Each scene shows the same named points in several views. A view is turned or mirrored, and shifted as a whole, has a little noise and may leave points out.
In the rows, 128 means zero.

Scene 1
View 1
q928: [ 84 137 136 136 155 106 171 100 162 101 166 126 141 138 145 144 114 114
 132 157 101 166 135 154 100 129 120 160 111 128]
q395: [ 58 156 129 135 141 113 120 105 150  76 167 160 144 147 140 152 117 117
 148 138 141 133 106 184  98 132 116 152  92 150]
q499: [143 157 103 139 104 138 140 119  99 104 137 183 111 158 180 146 123 186
 114 133  98  84 106 116 106 160 143 134 132 112]
q162: [ 96 136 143 139 152 123 141 112 144  89 171 141 141 138 154 136 110 132
 134 142 126 140 117 135 106 135 123 138 103 147]
q231: [ 55 136 151 116 128  97 143 105 160  69 181 143 142 123 129 130 131 147
 101 156  97 134 129 130 104 136 122 156 100 147]
q536: [105 139 115 124 108 135 163 116 134 103 146 152 115 152 144 146 126 155
 116 146 119 138 120 154 118 146 120 157 123 130]
q288: [ 34 118 148  97 106 108 158 107 172  72 178 132 132 124  96 138 141 144
  87 162 119 163 140 165 127 136 103 180 102 153]
q563: [ 74 141 124 118  99 131 135 115 136  79 159 166 124 147 130 147 133 158
 111 137 140 123 113 160 120 147 117 155 108 150]
q681: [ 53 117 133  90  75 134 148 116 149  74 166 152 115 131  96 134 149 180
  72 154 132 137 134 151 140 149 106 172 109 156]
q315: [ 92 134 139 138 160 111 167 103 157 100 171 126 144 140 150 141 111 114
 136 154 109 160 128 145  98 128 120 150 108 134]
q22: [ 51 146 135 114 105 106 123 113 147  63 170 170 134 136 126 140 133 159
 106 145 119 117 114 154 110 147 119 158 103 151]
q914: [120 125 131 138 153 136 171 110 142 114 155 123 128 146 155 139 108 129
 137 148 120 159 129 139 113 134 125 143 116 131]
q256: [149 128 134 154 179 131 174 111 134 123 158 116 135 147 181 136  96 126
 147 142 101 150 127 111 101 132 136 124 121 121]
q897: [ 69 131 142 118 126 115 150 109 155  81 172 139 134 133 129 135 128 143
 106 152 114 145 130 145 113 138 116 157 105 146]
q235: [ 85 176 112 147 140 117 133 107 140  92 150 171 140 163 160 162 112 112
 166 133 136 136  99 195  89 143 122 153 106 131]
q68: [ 65  97 159 102 123 125 173 112 167  86 180 108 126 118 105 119 129 151
  75 162 114 165 149 119 134 134 109 164 106 159]
q667: [ 69 132 143 126 146 114 155 105 161  89 175 127 141 133 129 139 118 122
 124 149 122 159 125 157 110 130 115 158  98 148]
q446: [ 90 154 118 122 101 116 145 109 131  89 151 172 126 147 149 148 132 168
 107 148  94 112 118 142 106 152 126 156 123 124]
q859: [101  92 119 116 125 174 200 122 149 128 149 104 103 158 106 143 121 124
 118 147 190 211 134 193 157 134  95 167 110 160]
View 2
q681: [141 142 150  83 150 182 138 117 118 165 137 104 146 107 140  85 128  81
 152 120 150 126  41 131 111 145 137  61 104 152]
q536: [151 150 122 102 157 146 168 120 135 147 163 140 133 103 149 113 137 103
 125 120 120 158  94 132 118 120  79 113 120 137]
q68: [137 143 151  85 148 191 133  99  85 114 141 105 155 114 131  89 137 100
 101 137 140 130  65  99 116 118 154  43 109 141]
q667: [150 150 127 102 151 148 144 114 107 117 163 111 125  83 147 120 140  98
  89 125 123 162 100 117 123 116 129  68  97 133]
q914: [142 144 125 103 147 155 161 104 105 110 164 151 137 111 150 120 151 114
  87 141 109 153 111 115 127  95  97 104 121 132]
q499: [139 147 133 111 159 129 189 122 136 170 148 192 163 125 154  93 154 112
 163 116 148 146 101 142 134  92  20  99 125 158]
q928: [150 158 117 105 161 151 159 108 111 106 175 114 132  89 142 117 143 115
  80 120 119 172 113 102 124 107 115  80 116 126]
q563: [145 144 137 101 146 149 149 125 128 168 150 139 137 101 154 110 140  83
 142 125 130 134  75 154 119 132  96  98 102 154]
q231: [149 155 134 105 163 149 153 116 109 131 154 107 148  85 137  95 140 104
 114 108 159 157  92 107 126 113 121  29  94 140]
q256: [140 144 126 114 143 141 176 101  94  95 164 179 146 117 149 123 161 128
  75 146 112 161 140 107 138  66  69  96 124 134]
q235: [162 159 103 115 154 109 165 135 144 152 179 129 106  64 161 143 145  94
 106 109 113 174 123 146 124 123  75 115  94 136]
q22: [152 155 130 102 159 139 151 131 127 163 151 109 137  77 146  98 138  92
 138 103 160 147  82 136 124 129 107  50  86 149]
q288: [152 151 139  87 158 178 133 113 114 137 151  76 137  87 134  93 127  89
 115 112 139 147  56 116 108 145 165  54  99 135]
q446: [145 150 139 105 166 147 171 115 126 160 149 143 162 112 140  85 145 108
 149 100 159 152  85 120 125 110  73  66 114 151]
q897: [149 149 134 101 151 154 150 111 112 130 154 116 138  93 144 102 140 101
 109 120 137 151  88 118 122 118 121  60 102 140]
q315: [148 153 121 107 154 142 156 109 104 105 170 130 132  91 145 121 147 114
  76 127 119 167 116 110 126 100 110  79 112 127]
q162: [143 148 128 109 145 132 154 120 102 126 160 143 135  88 153 120 154 105
  95 132 130 153 117 128 134  98  99  69  96 143]
q395: [160 160 116 108 150 115 148 138 133 149 169 114 111  58 157 133 141  90
 105 112 131 164 113 143 125 126 108  76  81 134]
q859: [139 124 140  77 127 194 122 104 105 118 155 127 113 117 155 135 126  80
  80 176  66 120  62 140 103 143 154 153 125 133]
View 3
q859: [ 82 108 127 120  83 100 188 110 153 109  77 117  89 118 124 119 121 179
 127 121 173 159 132 135 179  92 212 116 129 107]
q256: [129 134 132  63 103 158 133 124 142 161 136 165 121 140  83 198 140 155
  84 160 111 201  68 129 156  94 203 115 111  82]
q162: [110 131 122  80 104 161 137 117 127 158 121 159 135 128 126 175 117 148
  83 146 116 158 104 136 123 116 180 125 126  78]
q681: [102 106 122 116  91  80 140  80 112 119 121 144  98 124 182 134 114 149
  91 125 134 105 118 124  86 134 158 132 146  95]
q928: [113 115 136  60  97 151 147 110 123 152 102 166 134 146 118 148 116 145
  79 158 131 159  98 144 120  78 181 110 112  98]
q22: [112 113 121  86  98 137 127 104  96 147 122 167 145 125 170 152 114 140
  78 131 114 114 117 133  78 140 152 133 139  88]
q231: [109 124 127  83 103 136 126  89 120 152 123 170 131 139 154 155 109 130
  64 148 122 125 106 138  74 108 153 120 129  77]
q288: [ 92 110 129  98  95 108 150  82 121 130  96 152 114 138 170 116  98 136
  75 138 149 104 123 144  79  97 154 116 134  89]
q914: [116 123 129  76  98 138 148 116 136 144 118 156 119 134 105 170 127 159
  93 148 125 178  91 132 148  95 196 118 117  92]
q235: [116  99 126  58  92 184 150 151  80 156  96 168 180 123 129 153 125 162
 106 128 105 157 119 135 140 136 182 132 125 109]
q315: [112 119 134  66 101 158 147 114 129 157 106 165 133 140 115 158 117 143
  79 156 129 162 101 147 125  87 185 110 114  88]
q536: [127 102 129  78  90 111 139 114 102 130 126 156 120 130 137 158 136 158
 107 134 114 148  94 121 133 128 185 129 129 109]
q446: [136 102 129  72  92 116 122 108  85 138 139 169 133 132 151 167 137 148
  95 137  96 137  85 118 100 135 168 134 131 103]
q667: [101 121 127  81  98 152 151 109 128 149 102 158 134 134 138 147 108 142
  77 148 138 142 118 144 114  97 175 117 124  88]
q897: [108 117 128  84  99 129 136  99 120 144 114 159 126 133 146 151 114 144
  80 139 128 134 107 139  97 111 170 120 128  88]
q563: [113 107 119 101  90 119 141 114  98 132 125 146 128 116 152 156 129 166
 110 119 115 132 114 122 124 153 174 137 141 100]
q395: [ 95 119 117  84  90 186 151 139 100 160  93 159 174 112 150 148 108 152
  92 126 125 134 141 143 124 144 167 132 134  89]
q68: [ 94 132 129 110 101  94 144  67 154 133 118 146  86 144 150 142 109 139
  70 150 152 127 106 141  86  83 169 110 133  77]
q499: [150 109 123  74  95 113 105 124  82 142 171 166 128 121 127 209 159 163
 110 131  68 163  63 100 129 170 185 145 133 101]
View 4
q395: [125  80 150 138 139 108 135 119 127 133 123 132 170 166  90  87 193 172
  77 181 126 130 157 195  74 131 121 144 128 126]
q68: [131 112 139 118 127 130 126 135  92 118 102  85 195 124  98 129 163 157
 136 132 137 200 142 198 118 110  71 126 159 177]
q928: [126 101 115 133 122 113 137 139 120 149 120 125 176 165 119 119 172 171
 113 165 137 154 172 196 117 150  99 150 121 165]
q897: [131  94 139 122 125 119 128 130 104 129 120 110 178 144  99 114 177 172
 115 162 122 163 158 188  97 123  99 134 147 147]
q231: [133 109 145 112 123 132 126 127  92 126 116 100 182 138 107 123 174 178
 119 158 123 175 165 187  90 114  96 129 159 151]
q162: [132 100 143 118 134  96 138 120 127 140 119 119 180 159 122 129 182 155
 108 178 146 141 172 181 108 132 118 136 147 133]
q315: [127 104 124 132 125 106 139 136 127 145 117 126 175 168 125 122 176 165
 108 169 145 149 170 193 118 146 105 148 128 157]
q914: [135  88 114 123 126  93 143 134 136 140 120 124 178 156 126 141 174 140
 123 166 147 141 161 176 142 150 107 140 130 146]
q681: [132  68 148 117 126 141 124 122  88  99 121  93 186  98  56 117 173 160
 130 139  95 183 121 181  94 104  86 116 164 141]
q563: [132  53 143 117 131 106 135 115 118 109 133 123 175 118  72 119 185 150
 111 165 103 145 130 171 102 122 114 121 150 113]
q667: [125 101 138 135 134 112 134 131 116 137 111 116 180 159 103 107 177 164
 103 159 141 159 155 199 104 133  97 143 129 157]
q536: [133  61 117 116 116 111 139 126 119 119 135 125 173 124  93 135 177 156
 126 163 103 143 148 169 126 142 112 131 139 125]
q288: [129 102 145 133 128 147 121 138  81 118 106  92 192 126  70 100 169 177
 120 132 119 202 132 213  90 107  69 133 146 180]
q22: [129  83 152 115 121 128 126 118  94 119 127 111 172 137  83 104 185 185
 101 169 100 156 155 183  65 112 113 127 154 122]
q859: [123  59 120 158 155  92 147 139 154 111 103 122 200 113  64 119 180  95
 118 125 151 161  92 202 172 147  77 144 112 166]
q256: [135 106 110 111 120  80 151 127 142 154 121 128 175 170 162 165 172 143
 129 183 158 130 188 165 154 160 120 138 137 136]
q446: [135  63 124 103 102 125 133 121 104 123 143 120 165 133  97 137 177 184
 126 177  85 145 164 163  97 132 121 126 150 116]
q499: [144  47 118  82 101  97 141 109 119 121 154 130 158 126 120 170 180 163
 140 195  86 115 173 128 116 137 143 115 165  77]
View 5
q667: [151 114 137 136 164 164 132 107 129 134 166 150  74 139 144 111 113 117
 113 168 114 165 125 117 112 141 124 157 128 129]
q256: [114  82 135 108 100 146 195 141 128 133 123 165  42 138 146  92  96 136
 131 166 136 139 133 103 147 132 110 142 113 142]
q235: [117 129 125 154 115 119 135 118 123 147 185 134 102 135 158  79 123 116
 162 163  95 153 157 114 103 136 150 136 145 152]
q315: [146 104 136 129 141 159 147 118 131 135 155 165  66 141 148 108 106 119
 130 168 127 153 130 110 122 144 118 148 120 143]
q859: [183  88  83 141 156 183 104 103 130  87 115 106  79 154 125  82 109 120
  84 179 113 164 150  78 119  51 132 178 133 111]
q897: [146 118 143 126 165 159 133 113 129 133 165 149  77 139 134 116 108 124
 100 148 119 180 125 139 111 139 132 146 122 119]
q446: [109 124 145 122 132 131 145 127 124 142 163 146  86 133 127 102 111 134
 117 113 128 197 148 165 111 125 156 116 120 113]
q914: [137  92 125 121 126 157 159 122 131 127 132 152  62 141 142  95 103 125
 123 161 130 154 140 106 133 116 121 147 120 131]
q536: [126 111 128 124 128 140 137 123 127 128 145 135  85 140 129  92 108 133
 113 129 126 187 151 141 116 103 148 132 122 118]
q563: [120 123 132 130 142 136 135 123 121 127 165 111  95 136 128  84 118 129
  92 137  97 194 146 147 105 106 159 141 142 105]
q231: [140 128 162 120 176 161 140 117 128 145 177 160  72 135 133 129 110 125
  95 141 124 190 114 152 108 162 130 141 118 114]
q68: [170 107 144 114 194 192 128 110 133 116 141 150  60 145 119 131 105 128
  60 148 135 195 111 138 120 127 120 163 109  99]
q288: [172 129 141 140 202 180  92  93 132 125 171 144  90 145 124 128 114 117
  82 145 123 203 122 146  97 130 138 153 117 107]
q22: [123 137 154 129 167 142 127 115 126 142 190 135  93 130 133 111 119 124
  95 132 103 200 129 162  94 150 151 138 134 111]
q681: [149 128 140 125 188 164 105 110 129 116 157 120  91 138 110 113 118 130
  56 124 115 224 130 167  98 108 155 145 125  82]
q395: [130 132 141 147 149 135 130 111 123 148 198 134  97 132 157  96 124 112
 135 165  88 162 137 122  98 152 143 150 145 140]
View 6
q395: [119 206 128 146 153 140 117  82 145  95 156  91 107 106 114 172 161 113
 108 112 155 142 108 117 129 158 129 132 169 167]
q162: [106 170 104 159 148 162 120  88 159 106 120  97 113 102 134 165 160 148
 121 130 158 153 110 145 127 156 115 151 162 159]
q231: [130 166 101 174 157 148 109  78 147  68 135  97 106  61 149 161 157 158
 116  91 155 164 119 136 111 166 130 170 175 172]
q914: [106 142 117 157 150 179 107  89 157 103 107 108 113 111 125 158 149 159
 117 135 155 157 108 153 136 156 113 161 156 149]
q256: [ 93 135 118 162 154 195 113 101 170 141 107 113 102 130 145 173 158 167
 124 166 169 153 110 182 129 147  93 164 128 151]
q563: [121 142 111 131 141 121  91  82 158  62 138  98 132 100  97 148 133 139
 122 137 140 140 114 121 144 147 122 136 176 161]
q681: [141 122  99 153 142 122  85  78 147  20 120 101 132  63 103 128 127 162
 116  93 130 158 115 108 140 164 134 162 206 156]
q897: [126 155 115 163 152 157 102  82 149  71 127 100 112  81 128 155 148 152
 111 102 150 160 113 130 123 163 124 163 175 160]
q288: [142 152 122 168 152 158  94  74 131  35 119 103 114  63 114 141 138 149
  97  61 140 168 111 105 129 180 139 171 197 151]
q68: [124 130  96 179 146 180 101  76 144  52  83 112 118  66 131 135 142 179
 105  82 146 175 109 132 126 177 129 186 194 141]
q859: [104 118 143 136 136 206  98  84 147  75  66 133 136 142  52 120 119 144
  83 108 138 156  93 111 181 162 121 149 184 108]
q235: [117 192 150 136 160 142 106  93 151 106 171  95 108 131 107 184 154 108
 115 136 155 134 108 128 137 146 115 126 147 165]
q667: [117 172 125 166 155 177 113  82 145  91 116 104 108  97 123 158 154 141
 103  99 156 157 108 132 126 168 127 159 171 153]
q499: [120 105 101 132 148  98  76 101 179  90 169  91 121 102 130 173 141 169
 159 200 145 137 123 168 134 123  98 142 142 181]
q446: [134 129 120 152 157 115  80  90 156  67 160  93 114  83 129 171 142 159
 134 139 146 147 115 145 124 148 114 158 158 173]
q315: [113 164 133 168 160 188 112  89 149 108 120 108  99 113 133 166 155 147
 106 111 164 160 105 148 124 161 113 167 150 151]
q928: [124 161 142 171 164 187 106  90 145 102 126 111  94 109 133 172 157 148
 105 106 162 157 106 148 123 165 115 170 152 153]
q22: [136 170 105 152 152 115 100  78 146  55 155  85 115  69 129 158 155 143
 125 106 146 149 119 120 122 155 132 152 181 175]

In a view up to two points have been moved. Name them for each view, in the order of its rows, or write -.
view 1: q563
view 2: q536, q446
view 3: q395
view 4: q231, q288
view 5: -
view 6: q914

Scene 2
View 1
q12: [137 127 190  71 141 151 182 109 116  54 177 100 118 144  97 119 128 132
 117  95 120  51 150 140  97  97 158 155 132 178]
q192: [142 130 145 155  89 138  70 143 155 109 124 140  97 172 111  70 122 139
 147 124 112 102 126 101  55 142 157 169  80 102]
q227: [130 150 163 107 100 143 110 124 137  78 162  88  93 149 126 100 150 137
 110  77 151  73 169 138  84 140 163 178 117 167]
q678: [164 170 122 153 103 130  30 130 155 127 134  99 104 155 120 104 164 176
 143 107 149 103 134 133  76 116 172 170  90 133]
q148: [137 127 173  80 162 168 145 138 161  91 172  87  90 112 117 160 159 120
 100 109 106  56 127 166 113 120 173 160 128 186]
q383: [120 138 163 104 123 155 106 133 153  97 139  92  72 150 136 120 141 127
  89 114 128  79 144 157 106 131 182 185 123 175]
q481: [ 93  96 196  85 127 164 170 122 127  67 113 125  74 190 129  96  77  91
  84 158  79  74 138 145 106 115 186 187 128 162]
q765: [158 159 142 117 116 140  88 135 155 104 179  89 104 120 111 124 180 153
 137  72 149  74 147 135  76 137 156 162 106 156]
q118: [105 141 170 115  67 146 116 125 126  62 143 101  81 174 139  63 122 119
  98  73 154  79 182 123  75 155 162 191 116 158]
q706: [127 129 161 104 136 164 106 144 169 109 136  96  69 138 134 135 145 115
  94 131 106  74 126 162 113 131 185 180 119 169]
q669: [125 141 162  86 147 160 113 120 148 101 136  75  76 150 139 144 149 132
  78 133 121  72 136 185 131  98 198 183 132 194]
q275: [143 145 138 136 123 144  59 134 157 128 107 107  87 172 130 113 134 150
 115 152 113  99 117 156 102 101 195 179 100 144]
q951: [168 170 111 167  98 129   4 142 170 142 125 105  97 152 126 100 169 176
 143 115 148 109 128 130  71 129 170 171  80 123]
q206: [144 160 133 129 125 150  50 142 174 130 135  78  71 136 139 138 173 151
 101 115 139  91 128 169 108 125 186 181 111 167]
q964: [132 116 181  90 139 151 140 113 122  84 128 121 111 172 104 103 103 131
 123 148  95  73 129 139  97  80 174 165 117 154]
View 2
q148: [172 191  94 106 110  85 181 139 164 106 129  82  58 131 114 167  87 132
 120 123 129 114 103 142 179 173 170 156 139  86]
q12: [175 139 130 108  94  74 156 171 138 119 147  88  66 122 121 183 121 136
 140 111 155 107 107 142 157 145 141 144 167  55]
q678: [ 98 155 107 141 171  92 143  76 132 142 105 114 106 101 120 154 177  46
  92  98 110 138 143 140 143 191 117 148  69  91]
q275: [ 94 155  85 133 181 101 131  88 143 139 128  67 101 115 131 155 126  91
 130 111 100 165 130 141 144 216 127 145  86  94]
q706: [147 179  91 118 143 103 159 120 174 124 136  66  93 146 114 163  89 118
 126 126 115 132 115 146 168 201 154 142 103  96]
q118: [172 121 146 127 134 106 107 148 154 147 151  83 138 173  99 187 162  83
 117 138 136  97 123 165 142 172 106 119  94  63]
q951: [ 81 163 104 147 188 102 143  58 141 147  95 118 124 103 115 150 178  35
  88  97  98 141 144 138 146 202 116 140  50 109]
q383: [157 167  99 119 141  98 142 126 166 124 139  67  97 149 107 169 115 104
 124 129 114 125 118 155 160 197 138 146  98  79]
q765: [145 176 120 129 125  86 171 115 148 125 104 127  92 113 108 163 162  64
  84 108 133  96 126 142 165 158 140 151  97  93]
q206: [132 192  76 131 163  89 155  89 167 115 115  87  90 128 107 153 129  68
 101 122  93 136 128 149 166 216 135 164  68  89]
q192: [ 84 125 144 133 174 130 127  83 137 170 122 100 152 120 127 167 157  83
 118  98 133 138 128 137 136 172 125  98 102 126]
q227: [170 150 127 124 122  89 142 141 153 130 131  95 106 142 101 179 155  82
 106 127 133  99 124 155 154 167 122 140 101  68]
View 3
q12: [ 99 129 135  99 102 102  96 122  66 135 124 134 190 151 131 131  78 128
 146 107 148 134  93 120 103 188 149 105 112 137]
q765: [141 150 104 146 102 118 153  98  87 114 114 129 175 146 131 101 156 123
 126 111 156 154 107  96 119 159  85 130  70 171]
q148: [104 138 154 109  81 114 133 130  82 168 126 132 156 149 122 145 105 132
 168 128 189 136 105  81 150 154 129 125 103 149]
q669: [112 120 166  89  87 100  96 122  73 155 111 105 140 111 125 118 122 169
 161 143 193 146 108  92 159 137 103 155 114 128]
q678: [162 121 115 184 129 108 122  94 114  96  99 101 152 126 120  52 199 160
 111 101 138 159 144  99 119 118  59 140  77 130]
q118: [128 157 128 109  81  99  83 112 127  68 111  96 157 151 170  79 133 147
 133 110 127 160  90 168  98 146  92 124 126 169]
q192: [143 114 132 214 127 102  97 118 166  96 103 104 154 167 118  60 166 153
 128  78 108 143 170 129  96 113  98 105 110 111]
q706: [116 137 160 125  77 109 120 130 117 149 114 107 138 141 127 115 132 154
 167 130 181 148 121  92 156 121 106 137 113 141]
q481: [ 86 114 190 107  85  85  42 149 134 134 117  94 141 160 140 112  78 171
 173 111 144 131 124 151 115 131 153 110 161 107]
q227: [130 150 120 115  92 107 113 104  95  95 114 115 165 145 145  96 134 139
 130 116 145 155  92 129 113 153  94 132 105 166]
q383: [123 138 152 116  82 104 107 119 105 125 116 101 141 135 140 106 134 155
 154 129 168 150 107 118 145 132  99 140 116 148]
q964: [108 100 157 130 119  93  69 128  95 139 113 110 163 142 115 105 103 160
 149 101 142 130 133 114 109 150 140 110 126  96]
q206: [145 134 138 141  93 114 137 105  97 135 108 104 135 118 118  88 177 163
 141 131 184 161 123  80 163 117  67 160  86 149]
q951: [173 125 110 198 125 115 139  93 120  98  97 100 145 125 111  49 219 160
 112 103 144 162 151  91 131 103  44 149  70 137]
q275: [141 105 156 159 117 103  95 117 114 131 104  93 134 118 108  71 171 180
 139 115 162 150 151  94 140 107  78 148 101 106]
View 4
q951: [104 130 132 120  55  95 187 121  52 139  85  96 142 174 139 150  76 108
 142  74 142 196 111 139  79 112  17 112 115  47]
q669: [153  94 120 119  68  84 151  80  84 120  83 162 146 100 118 151 154 129
 175  95 148 139 113  86 137 144 152 122 146  89]
q678: [118 132 128 134  63  95 184 118  61 142  88 101 143 162 136 148  92 107
 140  63 144 198 104 135  87 112  51 112 128  46]
q118: [147 156 119 138  92 156 164  83 104 140  86 111 136 134  61 128 119  77
 133  79 201 211  99 121 141 127 116 153 164 129]
q964: [142 124 126 148 121  98 196 122  73 140 125 143 141  95 114 106 151  90
 149  95 145 138 116 122 154 118 156 151 181  71]
q206: [128 101 126 100  46  84 152  89  74 125  74 131 145 133 128 165 112 130
 168  90 144 173 118 104 102 134  80 113 116  78]
q227: [158 129 130 133  84 125 155  88  97 130  99 120 137 114  93 134 115 102
 134  66 180 219 106 105 120 124 122 141 151 101]
q481: [131 128 116 128 128 126 189 104  86 129 111 159 136  89  82 112 168  77
 163 135 167 110 130 120 198 136 165 171 186 123]
q275: [110 121 119 121  71  93 192 116  57 135  82 133 145 143 129 148 126 105
 164 103 134 134 116 130 127 125  73 124 138  61]
q12: [167 118 138 145 120 110 164  99 103 129 133 138 135  66 103 105 134  99
 134  70 171 195 120 101 140 122 178 149 179  93]
q148: [160  80 145 106  92  80 143  90  91 110 123 158 133  56 120 133 131 130
 163  88 154 178 147  78 127 139 160 131 149  98]

In a view up to two points have been moved. Name them for each view, in the order of its rows, or write -.
view 1: -
view 2: -
view 3: q678, q192
view 4: q12
